A landscape with many valleys, sampled at points; each row gives a point and its height.
From any point a ball rolls to the lowest of the 5 points nearest to it. It stops when none of these is lower. Distance is the straight distance between rows; heights are no part of it.
<561> h=68: [-33  26 -84  -5  25   4 -27 -17 -20  28 -15   0 -38 -23]
<321> h=261: [-22  11 -23  13   5   6  -2   7  23   7  10  10   0 -16]
<103> h=101: [ 44 -32  49 -14 -29   4  22 -16 -28 -36 -16 -15  22  34]
<471> h=64: [ 50 -30  34 -22 -35  12  33 -17 -31 -40 -17 -15  18  31]
<237> h=63: [ -2   9 -12   3   9   1  17   6  -3   9  -1  20 -14 -12]
<75> h=99: [ 44  -8  22 -14  -8  10  29   5 -23 -24 -22  10   2  11]
<280> h=161: [-14  10 -16   7   9   2  11  12   7   7   7  18  -7 -14]
<490> h=186: [  3   2  44   8   6   5   9  -1  -1 -11  -5  -6  19   6]
<448> h=143: [-33  12 -58   0   9   3 -34   8  27  24  20  -3 -19 -14]
<95> h=642: [-31  17 -69   4  21  -5 -17 -16 -22  24  -4   9 -36 -19]
<576> h=424: [-26  11 -51   0  16   0 -10  -1   1  23  10  12 -22 -19]
<414> h=220: [  9 -18  74   4  -3 -14   7 -12  -3  -9  11 -22  27  16]
<23> h=164: [ 13 -39  89  -5  -8 -25   9 -16   5 -13  30 -28  30  22]
<57> h=51: [ 46 -18  34 -15 -24   8  28  -9 -30 -32 -23  -6  11  24]
<24> h=134: [-18  22 -45  22  15   5 -63  24  68  26  21 -26  -4   3]
<4> h=198: [ 29  -1  -8 -13  -2  -5  23   6 -31  -2 -20  26 -25  -1]
<479> h=621: [-37  20 -77  -6  20  -2 -38  -7  -1  31   4  -3 -32 -20]
<303> h=107: [-14   3  31  14   5   5   3   2  13  -5   0  -2  20 -10]
<404> h=234: [ -5  12 -37   0  15 -11   6  -5 -33  16  -9  21 -34 -12]
<81> h=100: [-21   3  42  16   2  -7  -6  -2  15  -5   5 -11  28  -3]
<130> h=124: [  2 -26  87  -2  -1 -22   2 -13  10  -7  30 -24  34  16]
<356> h=202: [-29  13 -50   2   9   3 -19   4  19  22  13   7 -16 -16]
<309> h=192: [ 16   6  -4  -4   7  -3  22   8 -17   4  -6  20 -19  -3]
<205> h=127: [-28  12 -45   9   2   7 -40  17  48  18  18 -10  -4 -10]
<226> h=336: [ 20  -1  39   7   2   4  15   1  -7 -15 -12  -4  12   7]
<278> h=60: [ 49 -18  16 -26 -22  14  33  -2 -31 -31 -23   6   1  17]
<454> h=27: [ -4  -6  60   8   1  -9   0  -4  -1 -11   2 -12  29   6]
<151> h=181: [-31   8 -40   9  -1  11 -24  14  37  15  17   2  -1 -10]
<152> h=80: [ 31 -14  51  -2  -9   2  18  -7 -15 -25 -14 -11  17  18]
<447> h=146: [ 43  -4   9 -18  -9   3  28  10 -25 -14 -21  18 -10   7]
<288> h=206: [ 15   3  17   3   6   4  20   8  -5  -9 -10  10   2  -2]
<183> h=67: [ 49 -16   3 -36 -19   9  34   5 -39 -22 -27  17 -12  13]
<558> h=238: [ 37 -32  65  -9 -20 -10  19 -19 -19 -29  -2 -25  27  31]
<301> h=66: [-31  16 -33  22   3   7 -52  17  64  18  18 -17   8   3]
<407> h=257: [ 30 -36  78  -6 -16 -20  13 -23 -11 -23  13 -27  25  30]
<294> h=274: [-27  14 -16  15   1  10  -9   9  29  12  11   4   5 -15]
<525> h=122: [-3  7 19 11  5  7 11  4  5 -3 -1  9  9 -9]
<10> h=305: [-16   9 -47   4  14 -10  -1  -7 -27  22  -5  19 -36 -18]
<491> h=22: [-14  11 -31   0  10   0   6   0  -5  14   3  18 -19 -17]
<206> h=227: [-32  16 -28  17   0   9 -32  16  49  13  16  -8  11  -7]
<203> h=167: [  0   5 -25   2  11  -6  14   6 -15  13  -1  24 -23 -15]
<507> h=400: [-23  15 -65   1  20  -8  -6 -19 -34  22 -17  15 -38 -17]
<82> h=65: [-38  13  -6  27  -9   1 -39   8  53   9  16 -13  24   0]
<550> h=96: [-19  -8  60  10   2 -14  -6  -6  14  -2  16 -13  33   1]
<37> h=247: [ 30   1 -19 -24  -4 -14  23   6 -47   0 -24  29 -28   0]
<318> h=131: [-37  10  18  19  -5   2 -18   5  31   3   7  -8  29  -4]
<464> h=61: [ 52 -27  12 -38 -38  20  44  -9 -44 -38 -23   2   8  19]
<49> h=135: [-24  16 -61   1  14   4 -55  19  51  26  20 -13 -13  -8]

Two balls start at each pair of points below. Name the first point that both come to, or write none.
<448> and <288> | none
<183> and <309> | none
<407> and <4> | <57>
<151> and <49> | <301>
<447> and <37> | <278>

Call two points neighbours if one is among the 5 nearest of the other. Go from one point of each pair to the other, from neighbour to neighbour, staying as low as possible. Name the highest point that can't be avoided.
<82> and <57> | <490>
<454> and <82> | <318>
<454> and <561> | <10>

For each start below, name the point where the ball stops.
<24> | <82>
<558> | <57>
<294> | <491>
